Each scene shows the same named points in several views. A view is turned or mirrored, shifted and resized as a whole, has a little noise and may leave points out.

Scene 1
View 1
kuret: [ -4 -21   9  14  -8 -27  10  14   0  -5  -6  14  11   7 -18 -11  -2  22
 -21  18  -4 -15   1 -50   6   2  -9 -15]
Podud: [ -9 -26  17  12  -5 -36  -7  -3  -7   7   4   3  11   0 -28   1  18  30
 -24  24 -12 -15  24 -24 -14   5  -3 -13]
nokab: [-10 -15  23  11 -10 -42 -20 -31 -11  10   6  -4  -4  -4 -43   7  41  27
 -20  31  -5 -20  30  -6 -21  10  10   3]
lin: [-45 -19  13  23  36 -25  22 -10   1 -39  15 -41  -7  37  16 -29   9  -8
  27  -1  -3 -45 -31 -48  27   4  -2 -21]
non: [  5 -38   3   9 -16 -19  17  46   4   1  -9  32  38  -1 -10  -6 -26  36
 -37  13  -8  -4   9 -64   1  -3 -20 -33]
tikaz: [ -6 -33  12  11  -7 -31   2  17  -3   2   1   7  24   3 -14  -7  -4  29
 -26  20 -11 -13  14 -43  -5   3  -7 -22]
tul: [  2 -15  12  11 -12 -29  -6  -8  -8   4   2  15   1   0 -33  -3  17  27
 -21  28  -6 -14  14 -33  -4   6  -2  -4]
ratin: [ -2 -39   6  10  -5 -25  14  40   5  -2  -5  15  39   3  -5  -9 -22  30
 -30  12 -13  -8  11 -55  -2  -3 -16 -35]
vevez: [  2 -33   4  13 -14 -21  17  41   5  -3  -6  26  30   6  -8 -10 -21  31
 -29  13  -8  -7   0 -65   7  -3 -21 -33]
dakal: [-19 -25  23  11   5 -41 -15 -24 -10   7  11 -18   2   2 -34   2  31  20
 -16  24  -9 -22  31  -7 -20  13   9  -5]
Zenop: [-23  -1   8  24   7 -24  10 -20  -2 -26   7  -8 -31  26 -17 -25  27   2
  14  18   5 -35 -26 -45  29   6   3   1]
safo: [-14  -9  18  17  -2 -33  -7 -19  -6  -6   7  -4 -15  10 -31  -9  27  14
  -6  25  -3 -24   2 -30   3   8   7   0]
dolap: [-26 -25  13  16  19 -28  14   5  -1 -14   7 -20  12  16   1 -19   3  10
   0   7 -10 -29  -6 -42   9   4  -4 -22]
Vun: [  8 -68  12   0  -9 -29   7  67   3  24  -6  24  90 -15  -8  13 -41  56
 -68  12 -26  15  55 -46 -39  -7 -31 -57]
vovul: [-20 -41  16  11  11 -31   5  20   0  -1   5  -8  37   6  -2  -3  -9  27
 -26  10 -15 -18  19 -36 -12   3 -11 -33]
fem: [ -4 -36   9  10  -8 -27   2  25  -3   7  -2  14  35   0 -16  -3  -7  33
 -35  19 -12  -9  21 -43 -12   1 -11 -29]
View 2
ratin: [-20 -16 -33 -16 -42  -4  -4  27  -8   7  20  -2  30   0   3  32 -10  -7
  13  12  20 -10   4  20  18  16  -4  57]
dakal: [ 30 -13  -7 -22  12   3 -18 -11 -15 -23 -18 -19  53 -13  17  35 -21  17
 -18   9  49 -43  -8  35 -14  14  21   5]
dolap: [ 10  -6 -28 -14  -1  -1 -20  -7 -15 -24  10   9   9  -2   6  22  -9  -9
   9  -1  25 -18 -17  -3  -9  21   4  18]
kuret: [  1 -12 -13  -9 -16  -2 -27  12 -14  -4   9  15  39  -5  -7  21  -4  -9
   4  16  20 -23   2  18  10  15  -5  34]
safo: [ 21 -13  -8 -15   3   1 -26  -2 -18 -13  -7   3  51 -12   5  22  -7   8
  -8  13  36 -40   1  29  -1  15  10  17]
lin: [ 19   3 -36 -11  15   0 -35 -35 -17 -44  10  25 -19  -2   0   5  -1 -22
  23 -16  16 -14 -35 -33 -31  26  -2   3]
vevez: [-16 -15 -34 -14 -36  -3 -11  24 -13   3  16  -1  33   0  -2  31 -11  -8
  10  12  19 -10   1  21  17  17  -3  49]
Zenop: [ 29  -5  -2  -2  26   0 -56 -30 -25 -34   1  41  20 -10 -15  -3   7 -14
   7   8  18 -39 -16  -5 -10  24  -6   3]
tul: [ 13 -17   1 -12  -1   0 -29   6 -17  -9  -5   2  59 -13   0  19  -9   3
  -7  22  34 -39   8  38   8  15   6  24]
nokab: [ 25 -13   7 -13  14   1 -30  -7 -19 -16 -17  -1  60 -14   2  19 -11  14
 -17  20  45 -49   3  41  -1  13  15   7]
non: [-25 -19 -28 -13 -51  -5 -10  37 -11  13  23   1  40   1  -6  32  -5  -9
  11  19  13  -6  11  26  26  13  -9  62]
Vun: [-41 -26 -51 -28 -79  -2  36  66  -4  29  20 -53  57  10  28  67 -26   5
   2  14  31   3  20  51  28   9  10  83]
vovul: [ -5 -13 -36 -22 -26  -2   0  12  -9  -8   5 -16  25  -1  18  40 -14   0
   5   1  33 -14  -6  17  -4  18  11  34]
fem: [-10 -17 -25 -19 -33  -1  -6  28 -11   5   8 -11  46  -2  11  38 -12   1
  -3  15  28 -17   4  33  13  16   6  46]
Podud: [ 12 -12 -10 -18  -7  -3 -17   6 -14  -8  -7 -14  54  -7  11  31 -16   8
 -12  17  41 -34   1  39   1  15  14  23]
tikaz: [ -2 -13 -18 -17 -22  -2 -16  16 -13  -4   4  -4  43  -5   1  30 -11  -1
  -1  15  29 -24   2  26   7  17   3  40]
View 3
vevez: [ 10  20 -10  17  27 -11 -24  -3  26   7   4 -13  12 -11  -7  11   6 -19
  19   1  10 -25  -5 -10  12   1   9 -10]
lin: [ 16  21  11  17  24 -12  25  31  18   3  -1   2  13  -5  -5  -9  17  -5
   8 -19 -35 -23   8 -24 -24 -20 -16   6]
dakal: [  3  33 -10   0   6 -14 -20  13  -4 -18  21  10  10   8  -5  29   3   5
  15   2 -10 -18  -1  16  -7 -12   2   8]
Vun: [ 19  25  -2  22  32 -24 -70 -17  40  10  15 -14   7 -14 -18  34  -1 -23
  46   7  40 -26 -25   0  34  20  27 -15]
Zenop: [  1  20 -15   6  14  -4  14  13   3  -2   3  -4  15  -3   0   1  11  -8
  -5  -4 -20 -23  10  -6 -12 -18  -7   1]
non: [  6  19 -15  18  28  -6 -30 -12  26  13   3 -18  11 -15 -10  11   5 -26
  16   4  19 -28  -5 -11  19   4  13 -18]
tul: [ -4  25 -23   1  10  -4 -16  -2   0 -10  11  -5  12   0  -2  20   4  -7
   3   8  -2 -23   2   8   3 -12   5  -5]
Podud: [  2  29 -13   4  12 -12 -24   5   3  -9  18  -1  12   2  -5  25   4  -3
  16   6   1 -20  -3  10   3  -7   6  -2]
fem: [  9  25  -9  14  21 -12 -31  -4  19   4   9  -9  11  -6  -8  20   4 -14
  21   5  11 -25  -7   1  13   2  12  -8]
tikaz: [  7  23 -12  11  19 -11 -22  -2  15  -1  11  -6  10  -6  -7  17   6 -11
  13   3   4 -22  -3   1   7  -5   6  -7]
kuret: [  1  19 -16  11  20  -6  -9   0  12   2   5 -11  14  -7  -5   9   7 -16
   6   4   0 -24   1  -4   4  -8   3  -9]
ratin: [ 11  18  -7  18  27 -13 -27  -5  26  10   5 -14  12 -13 -10  11   6 -20
  21   0  14 -27  -7 -13  14   2  10 -12]
vovul: [ 15  26   3  15  24 -19 -25   7  22   1  12  -1  12  -5 -11  18   5  -8
  27  -5   0 -24  -9  -5   2   0   5  -1]
View 4
non: [-12  -5  -9  16 -18 -15  52  -8  -3   7  38  31 -23 -34  -2  11 -23 -23
   0   5  17  -2  24  19 -34  28  -3  18]
ratin: [ -2  -3  -7  11 -18 -17  47  -6   0   3  32  25 -20 -32  -3   9 -20 -16
   4  -4  20   1  19   8 -22  25   0  18]
Vun: [-19 -15 -52  24 -45 -67  85 -12  12   7  63  18 -17 -57 -18 -26 -27 -21
  -9   8  11  11  34  19 -22  10 -10  41]
nokab: [-26  -7  34  -8 -12  21   2 -46  -6  29  10 -32  -4 -26   5  -3   2   8
  -7  10   8  -3  11   7   0   0  -7  -7]
dakal: [-19 -12  16 -10 -28  -2   6 -44   0  21  14 -41  -3 -35  -4 -16  -1  12
  -6  -6  13   7  11  -9  23 -19  -4   9]
vevez: [ -6  -2  -2  10 -18 -11  42 -12  -1   4  30  21 -20 -30  -4  10 -18 -16
   3  -3  21  -1  17  10 -20  24  -2  17]
tul: [-24  -5  22  -1 -12  14  18 -33  -4  23  18 -11  -9 -27   4   4  -7  -1
  -2  11   7  -2  17  13 -13  10  -7   0]
fem: [-14  -5  -2   6 -23 -14  42 -19   1  12  31   7 -16 -38  -7  -1 -14 -11
  -2   0  17   4  21   9 -13  13  -5  14]
Zenop: [  0   9  56  -8   4  47 -15 -22 -12  10  -6   4 -14  -2  12  39  -1  -2
   8 -14  24  -8  -2  -4  -5  25   6 -11]
lin: [ 30  11  39 -12 -10  23 -16   0  -9 -10  -8  17 -23  -1  10  43  -2  -1
  20 -49  44  -1  -6 -27  16  21  19   3]
kuret: [-11   0  16   7 -10   9  24 -20  -4  14  20  11 -15 -22   4  16 -13 -11
   2   3  19  -3  15   9 -17  24  -3   4]
dolap: [  8   4  21  -4 -14   6   6  -9  -3  -2  11   7 -18 -19   1  23  -7  -6
   9 -25  31   0   5 -11   2  15   7   7]
vovul: [  0  -4  -3   1 -28 -21  29 -15   0   3  25   4 -15 -34  -8   2 -10  -4
   2 -17  25   5  13  -6   3   7   1  19]
safo: [-17  -3  37  -7  -7  28   0 -36  -6  21   3 -16 -11 -19   7  11  -3   2
   3   1  15  -3   9   2  -2   9  -2  -6]
tikaz: [-14  -5   8   6 -20  -3  30 -20  -1  10  24   5 -13 -31  -1   5 -12  -7
   0  -1  17   1  19   5 -12  13  -3  13]
Podud: [-19  -8  16  -1 -20   2  21 -36  -4  18  22 -18  -7 -32  -2  -4  -7   1
  -5   5  12   0  17   5   0   1  -4   7]
View 5
Podud: [  2  -2 -19 -16   1 -25  -3  44  13   6  13   2  -1   3  16 -10 -10   6
 -29   2  -2 -22  14  -4  20 -18 -34 -28]
dolap: [-21   0 -14 -18  16  20   2  26  10  11  -5   0 -13  12  21   0  -4   8
 -29  12   5  -5  12 -22  18  13 -19 -34]
ratin: [-12   2 -31 -32  12  16   0  45  16  26  21  13  -3  25  19 -14  -2   8
 -21   8  -5 -30  14 -26  17 -13 -20 -33]
vevez: [ -6   1 -37 -34   7  23  -3  46  16  27  23  11  -6  27  18 -15   1   2
 -22  14 -13 -37  17 -23  17 -14 -17 -36]
safo: [ -1  -2 -14  -8   0 -18  -7  27   1  -5  -5  -8 -12 -10  20  -4 -13   0
 -38  14  -3 -12  17   6  25   2 -28 -30]
dakal: [  0   2  -9  -3   7 -38   2  41  11   0   4   0   4  -6  15  -3 -16  13
 -32  -5   9  -3  15  -2  27  -9 -39 -24]
fem: [ -1   2 -34 -29   5  -1  -1  51  16  22  26  12  -2  22  17 -18  -1   6
 -20   4 -11 -35  12 -22  19 -22 -23 -30]
kuret: [ -3  -1 -29 -26  -1  14  -7  37   5  13  10   2 -12   8  21 -14  -1  -6
 -29  19 -14 -29  17 -12  20  -8 -18 -34]
non: [ -3   0 -46 -43   1  27  -8  51  16  31  30  15  -8  29  18 -26   8  -3
 -20  20 -23 -50  17 -26  16 -26 -16 -38]
lin: [-37  -2   1 -10  25  46   6   9  -3   1 -27  -8 -23   9  27  11  -4   7
 -35  19  13  19  15 -24  17  40  -9 -38]
tikaz: [ -3  -1 -30 -26   4   1  -3  43  12  17  19   8  -2  15  16 -14  -5   4
 -24   8  -8 -31  16 -15  20 -15 -24 -32]
tul: [  8   0 -25 -18  -5 -21 -10  39   9   1   7  -2  -4  -3  18 -12  -9  -2
 -32  13 -10 -27  19   3  23 -15 -30 -30]
Vun: [ -2   2 -54 -53  12   1   4  77  36  54  68  39  16  55   6 -32   4  19
   0 -13 -14 -61   9 -44  14 -56 -27 -30]
Zenop: [-11  -3  -7  -6   3  16  -7  12  -7 -11 -28 -18 -25 -12  27   1  -6  -9
 -44  30  -5   0  19   2  23  24 -17 -35]
vovul: [-12   2 -23 -24  14   5   4  44  19  25  19  13  -1  25  15  -8  -6  17
 -19  -2   2 -18  11 -26  18 -12 -23 -32]
nokab: [ 11   2 -17  -5  -3 -37  -6  37   4  -5   0  -6  -3 -12  17  -6 -14   0
 -36   6  -2 -16  16   9  25 -14 -37 -24]
View 6
tikaz: [  1 -11  -9   9 -14  -5   6  -2   9  -6 -13   9  14  31  35  -6 -15  -6
  -7   4  -2  16  29  -9  13  21  -7  39]
vovul: [  9 -24  -9  24 -23   2   4  -6   8   0 -18   1   2  35  33  -6 -14  11
  -8   2   6  23  23 -20  20  19   8  37]
non: [ 16 -17  -9  17  -2  -1   4  -6   6   2 -13  26  25  31  47  -7  -3 -12
   9  25 -12  31  40   0  10  36  -6  70]
ratin: [ 13 -16 -10  21  -7  -1   3  -8   6   4 -16  20  17  29  42 -10  -4  -6
   2  17  -9  33  36  -8  14  25   2  59]
dolap: [-20 -16 -11  24 -20   1  -1 -13   3  10  -9  13  12  13  14  -8 -15   5
  -1  -6   6  13   8 -11  16   7   8  13]
safo: [-25   3  -6  -6 -19 -12   5  -1  11  -9  -7  10  10  18  21  -5 -27 -10
 -14 -17   4  -9  15 -11   3   8 -21   5]
kuret: [-11  -6  -9   7  -9  -7   0  -7   8   3  -9  21  22  19  32  -8 -14 -12
   1   2  -8  12  24  -1   7  20 -13  36]
Vun: [ 61 -34  -7  25 -10   2  15   7  13 -14 -29  -7   1  68  79  -6  -2   8
  -7  35  -6  56  59 -18  23  45   4  98]
tul: [ -8   3  -7 -11  -8 -15   8   2  11 -15 -11   9  11  29  39  -5 -24 -14
 -17  -6   0   0  25  -7   3  18 -27  25]
lin: [-42 -20 -11  38 -30  12 -14 -28  -4  30  -3  28  15  -8 -13 -10 -13  10
   5 -19   8   5  -9 -14  20  -7  20 -12]
nokab: [-17   8  -9 -17 -17 -18   9   5  13 -21  -8  -1   4  31  33  -4 -31 -12
 -25 -21  10 -12  19 -13   4  12 -31   9]
vevez: [  7 -18 -10  19 -10  -2   5  -5   7   5 -13  20  17  28  39  -7  -7  -4
   1  12  -6  29  30  -5  15  26  -1  55]
dakal: [-11  -1  -8  -8 -25 -12  12   5  15 -19 -15 -16  -9  36  32  -3 -29   1
 -29 -22  17  -5  18 -24  11   8 -15   5]
fem: [ 12 -14  -8  10 -13  -5   9  -1   8  -8 -17   9  11  38  45  -5 -12  -4
  -4   9  -5  23  35 -11  15  28  -5  50]

Which points are out of place in each view (at most two, in the order of its rows)? Write - if all are in place.
view 1 -> nokab, vevez
view 2 -> safo
view 3 -> Zenop
view 4 -> dakal
view 5 -> ratin
view 6 -> -

Scene 2
View 1
nukad: [  8  -9   3 -12  16   2 -13  -4  21   5  17  14 -20  11 -18  -2   2  -3
   2  21 -10  -2  -9  13 -15   2  -6   7]
dudir: [ 16 -12  23 -20   0  -6   5   2  12 -11  -5  14   4   4 -13 -14  -2  -1
  13  12   0   1  -5   8  -1  12   1 -26]
gudit: [ -7  -5  -2  -6 -18   1  12 -16   4  -2  17  14 -10  26   5 -16   8  17
   4  -8  -6 -11  -9  10  -6  24  -4  -3]
Puro: [ -6  -7  28 -10  -2   5   4  -8  15 -15   4  -3   5 -11 -29 -24  21 -12
   6  16 -18  -4 -43   3 -19   3  23 -19]
Vezi: [ -9  -5  -4  -6  -9   5   3 -15  12   2  20  12 -15  19  -7 -11  11   9
   1   2 -10 -12 -14  12 -13  15  -2   4]
mim: [ 13 -12  14 -17   0  -6   3  -1  11  -5  -1  16  -2  12  -9 -13  -2   3
  11  11  -1   2   0  10  -2  16  -5 -17]
kur: [ 13 -10  11 -16  -9  -7  11  -4   5  -8   0  19  -2  20   0 -13  -5  10
  12   2   3  -1   6  11   3  22  -8 -17]
mukez: [ 13 -10   4 -16  -7  -7   8  -4   6  -3   4  23  -7  24   3  -9  -7  13
  11   0   4  -1  12  12   4  23 -13 -13]
tupuz: [ -8  -5   7  -7   9   9  -9  -9  19   3  20   4 -16   1 -24  -9  16  -7
   0  20 -17  -7 -30   7 -24   0   8   7]
Nisi: [  8  -9  20 -15  -6  -3   8  -4   8 -13  -2  11   6   6 -11 -18   2   2
  12   8  -4  -3 -11   7  -3  16   4 -25]
Supi: [ 11 -10  17 -17  -8  -8   9  -2   5 -10  -4  16   1  13  -5 -16  -1   5
  12   5  -1   1   0   8   2  19  -3 -24]
rig: [ -6  -4  -2  -7 -11   3   5 -14   9  -1  17  12 -12  19  -4 -13  11   9
   5   0  -9  -9 -12  10 -10  18  -1   0]
bedon: [ 11 -10  -4 -16   1  -6  -1  -5  11   4  12  23 -18  26   1  -1  -8  12
   7   5   1  -1  12  14  -2  20 -17  -2]
bosa: [  1  -7   5 -12 -27  -5  19 -10  -1  -9   4  18   1  26   9 -20   0  19
   9 -12   2  -5   2   9   6  31  -7 -19]
View 2
dudir: [ -1  10  -2  36  10  13   2  19   6   5  -9 -22  22 -12   2 -29  -7  -1
 -17  -2 -15  -2   4  -5 -20 -27  -9 -27]
gudit: [-30 -17  -4   6  32  12 -12   1  10  16  20  -7  20   4  19  -6   7  11
 -18  28   2   5  11   7 -15 -12 -25  20]
mim: [-12   5  -5  31  15  12  -6  20   1  10  -2 -24  20  -8   0 -22  -6   2
 -23   4 -17   4   5   4 -24 -24  -9 -15]
tupuz: [-14  -8   4  -5  -2   2  38  12   6  -1  -5   5   3 -22  -6 -19   9  49
 -23 -14  14   8  12 -10 -33 -13 -24   4]
mukez: [-27   2  -8  30  30  14 -24  16  -1  18  11 -27  25   1   2 -10  -5  -4
 -24  18 -20   7   5  17 -24 -18  -5  -3]
kur: [-18   4  -5  33  27  13 -20  17   2  15   7 -28  25  -2   8 -16  -6  -7
 -21  16 -19   4   3   9 -19 -20  -7  -8]
rig: [-31 -12  -4   5  29   9  -5   4   7  16  19  -6  17   1  13  -4   9  20
 -24  22   5  10  12  10 -21  -6 -24  21]
Puro: [  8  -2   4   9  -1  11  35   3  15  -7 -14   3  11 -19   9 -30   9  28
 -13  -8  12 -10   7 -24 -16 -22 -23 -19]
bosa: [-19  -5  -6  28  39  18 -28   2  10  16  17 -20  30   9  22  -9   0 -14
 -12  36  -9  -4   6   8  -8 -17 -15   3]
nukad: [-28   1   0   8   4   2  18  24  -7   8  -3 -10   7 -18 -18 -13   1  39
 -33 -16  -7  18  11   9 -45 -12 -12   3]
bedon: [-38   0  -8  23  26   7 -18  24  -6  22  12 -27  19  -4  -6  -4  -4   9
 -31  12 -21  19   9  25 -37 -13  -7   9]
Supi: [ -8   4  -4  36  22  13  -9  13   7  11   1 -23  25  -4   9 -22  -5  -8
 -17  11 -15  -4   5   0 -15 -24  -9 -19]
View 3
kur: [-11   5  -2  -6   6 -21 -20  11 -16  -6 -37  -2 -22  13 -16   4  -4   1
  -7  -3 -12  12  -3   1   3 -38  -9   3]
bedon: [ -6   7  -9  -8  -5 -27  -6  31 -50 -28 -19  10 -24  21 -29   5  -3  12
 -21  -5 -13   0  -6   5  -2 -18 -13   4]
Vezi: [  7 -26  -5  11 -23 -10  10  19 -36 -10 -17  -9  10  15 -41  26  -4  -5
 -19  13 -17   4   1  -8   9   8   1  15]
Puro: [ 26 -32   3  26  -8  -6 -23  14  -3  30 -21 -18  45  -7 -17  42  11 -11
   8 -10  -3  11  18 -31  45  -6  21  18]
rig: [  2 -22  -1   8 -18 -11   4  14 -32  -7 -20  -8   6  15 -37  21  -6  -4
 -17  14 -16   6   2  -9   8  -2   1  15]
gudit: [ -6 -24   0   6 -20  -7  12   5 -30  -8 -29 -14  -8  19 -35  15 -16 -12
 -20  29 -25  15  -1  -3  -4  -7  -5  12]
Nisi: [  3  -9   3   9   6 -16 -28   9  -1  14 -38  -9   4   4 -11  19   4  -7
   4  -7  -8  12   8 -12  23 -35   4   5]
nukad: [ 21  -5 -11   8  -9 -24 -13  45 -51 -13   0   8  19  11 -31  26  14  16
  -9 -26  -1  -6   7 -14  31  11   6  10]
mim: [  2   3  -6   0   7 -21 -30  20 -21   2 -31  -1  -7  10 -14  12   8   3
  -1 -13  -4   8   4  -7  19 -33  -3   3]
bosa: [-19 -12   1  -1  -1 -12  -7  -3 -11  -3 -47 -15 -30  17 -20   3 -17 -14
 -14  27 -23  20  -6   4 -11 -37 -13   7]
Supi: [ -2  -2  -1   4   9 -18 -29  12 -11   7 -39  -7  -9   8  -9  10   4  -2
   0  -6  -9  12   3  -6  13 -38  -4   3]
mukez: [-12   6  -1  -7   4 -23 -14  17 -29 -17 -34   2 -26  19 -23   4  -5   4
 -14  -1 -14   9  -4   7  -4 -35 -11  -1]
tupuz: [ 30 -28  -6  22 -24  -7  -6  32 -37   4  -2  -3  47   3 -37  42  12   2
  -5 -12  -7   1  13 -27  46  21  19  19]
View 4
mukez: [-26 -22  23  -2 -11  36  28 -20  12 -33  12 -37   6   9 -12  -4 -44 -25
  25 -27  14  -2   2  10  16 -33 -10  13]
Puro: [ 38  -2  15  46 -20   0   2  12  -5  -5  -1   3   8  37  13   1  10  16
  -5  -6   9  10  -2  19   8  -3  -2 -12]
kur: [ -9 -17  24   9 -10  27  29 -15   6 -28  10 -21   1  16 -11  -3 -35 -21
  22 -18  13   2   0  17   9 -15 -13   5]
dudir: [  3  -8   9  28 -11  17  25  -5 -13 -27  12 -15   4  36  -5   0  -9 -11
  23 -24  18  -2  -5  12  21  -8 -15 -10]
tupuz: [ 27 -10  12  33 -26   9 -17  10  11   2  -7 -15  26  27  27   2   7  20
 -14 -13   2   8  13  11  11 -32  18   6]
rig: [ 12 -19  30  15 -18  21   6  -5  24  -8  -1 -17  12   6   8  -5 -27  -3
  -4  -8   2  12   4  22  -2 -28   4  16]
bosa: [ -4 -21  41   6  -9  25  37 -17  19 -26   6 -12  -5   6 -19  -5 -49 -26
  15  -4   6  12  -8  31 -10 -13 -17  12]
Supi: [ -1 -10  21  18 -11  22  28 -13  -2 -28  10 -16  -2  24 -10  -2 -24 -16
  19 -18  15   1  -5  21  12 -10 -17  -2]
Nisi: [ 12  -7  18  26 -14  15  24  -6  -4 -24   6 -11   2  29  -6  -2 -15 -10
  16 -14  15   5  -7  20  11  -6 -14  -7]
Vezi: [ 13 -18  29  13 -20  19   0  -3  26  -6  -4 -17  16   7   9  -5 -25   0
  -7  -5   2  14   9  23  -2 -30   8  16]
bedon: [-19 -23  20  -2 -15  33  15 -15  17 -25   8 -38  15  11   0  -4 -38 -16
  16 -26  10  -1  12  10  14 -40   2  18]
nukad: [  1 -13   6  21 -23  21 -11  -2   8  -9   2 -34  25  26  23   1  -6   8
   0 -28   9  -1  17   3  22 -44  18   9]
View 5
mim: [ -1   6  -8  -3  12  -8   9  10  25   7  -7  -9 -22  18  -9  -5 -12  12
  -5   7 -12   5  19  -2   2  32  10  -4]
dudir: [  2   3  -6  -3   6 -10  11  17  31   9  -3 -16 -25  20   0 -10  -4   6
  -1   9  -3  10  22  -3   1  36  17  -2]
mukez: [ -6   9  -7  -2  15  -5   6   9  14   3 -10  -2 -18  14 -25  -3 -21  22
  -8  10 -30  -5  14   4   5  27   6 -12]
rig: [  0   4 -18 -15  19   1  10 -15  12  -6 -17   7 -10   8 -14  12  -5  21
 -26  20  -3   3  17   1  -9  19   4   2]
Nisi: [  0   3  -9  -8   7  -7  14  13  30   9  -4  -7 -21  16  -4  -7   2  10
  -6  20   1   5  19  -2  -3  33  21  -2]
nukad: [ 11   6 -19  -7  24  -4   8 -15  13  -3 -14 -10 -14  14   8  16 -18   5
 -14 -14   1  22  23  -5 -10  29 -14  12]
bedon: [ -2  12 -11   2  24  -4   0  -1   7  -1 -15  -6 -17  17 -19   2 -34  21
  -7 -13 -36   0  18   3   7  27 -13  -9]
bosa: [-13   9  -8  -8   9  -1   9   8  15   1 -11  11 -14  11 -35  -6  -3  30
 -14  35 -26 -14  13   6   2  23  21 -15]
tupuz: [ 13   1 -24 -20  24  -1  15 -23  19  -4 -16  -4 -11  11  16  20   1   2
 -26   5  24  27  24  -9 -21  25  -4  22]
Supi: [ -5   7  -6  -4   9  -7  11  15  26   7  -5  -7 -22  17 -13 -12  -5  16
  -5  16 -13   0  18  -1   3  31  19  -7]
gudit: [ -8   8 -16 -14  18   2   9 -13   9  -4 -19  13 -10   5 -28  10  -4  28
 -26  30 -12  -6  15   4  -8  19  11  -5]
kur: [ -5   9  -6  -4  13  -5   8  13  19   6  -8  -3 -19  14 -20  -7 -12  21
  -5  14 -24  -5  16   2   4  30  12 -10]
Vezi: [  0   5 -19 -17  23   1  11 -18   8  -6 -20   8  -9   7 -12  15  -7  20
 -27  19  -3   5  17  -1 -13  20   1   5]
View 6
mim: [ 16  10 -10  -2 -11 -17  -7   2  16 -12   2 -17 -19  -8  -1 -13  -9   8
   0   5  -2  10 -10   0  -1  23  -5  -8]
bedon: [ 25  29   7  -5 -27 -18  -8  -8  10  -8  -4 -19 -13 -15   1  -2   0  -8
   5   7 -22   4  -6 -15   5  25   9 -24]
rig: [ -1  23  -6  -3   5  -9   0  13   1  -4  -3 -13 -17   4   4  -4   5  -3
  13  18 -20  -5 -11 -13   3  12  11 -17]
gudit: [ -5  24  -5  -4  -4 -16   4  15  -7  -6   6 -16 -11   7   6  -2   7 -12
  25  10 -28  -6 -18 -19   7  14  11 -12]
Vezi: [ -5  24  -1  -3   9  -7   3  12   2   0  -3 -12 -20   7   4  -2   8  -3
  11  23 -20  -5  -9 -14   3   8  16 -20]
nukad: [ 17  20   7  -2   9  -2 -11  -7  23   1 -15 -11 -31 -12   0   0   3   9
 -14  36  -7   1   2  -2  -5  14  16 -31]
bosa: [  3  16 -17  -7 -23 -27   4  16  -7 -14  13 -20  -3   2   4 -14  -2  -8
  29 -11 -21   4 -23 -14   6  24  -6  -1]
kur: [ 15  13 -13  -5 -22 -24  -3   6   8 -12   5 -20 -14  -9   1 -13  -9   0
  11  -4 -12  10 -13  -7   4  28  -5  -6]
mukez: [ 17  21  -6  -6 -29 -22  -4   0   7 -12   5 -21  -9 -13   0  -9  -4  -5
  12  -3 -17   8 -11 -10   3  28   0 -10]
Nisi: [  6   2 -23  -4   3 -18  -2  11  11 -11   8 -16 -21  -1   1 -20  -7  12
   4   5   4  10 -15   3  -4  21 -10  -2]
tupuz: [ -4  15  -2   3  35   6  -3   8  15   5 -13  -4 -40   3   1  -5   6  14
 -12  46  -3  -2  -2   2  -9   2  17 -22]
Puro: [-13  -2 -24   2  39  -3   0  17  12  -3  -1  -7 -37  11   0 -17  -1  22
  -5  29  12   3 -11  12  -9   6  -2  -7]
dudir: [ 13   0 -20  -2  -2 -18  -6   3  20 -11   5 -17 -22  -9   0 -19 -10  13
  -4   3   8  13 -11   7  -8  24 -12  -4]

Which points are out of place in each view (at most two, in the order of its rows)? Write - if all are in place.
view 1 -> Puro
view 2 -> rig
view 3 -> -
view 4 -> mukez
view 5 -> bedon
view 6 -> -
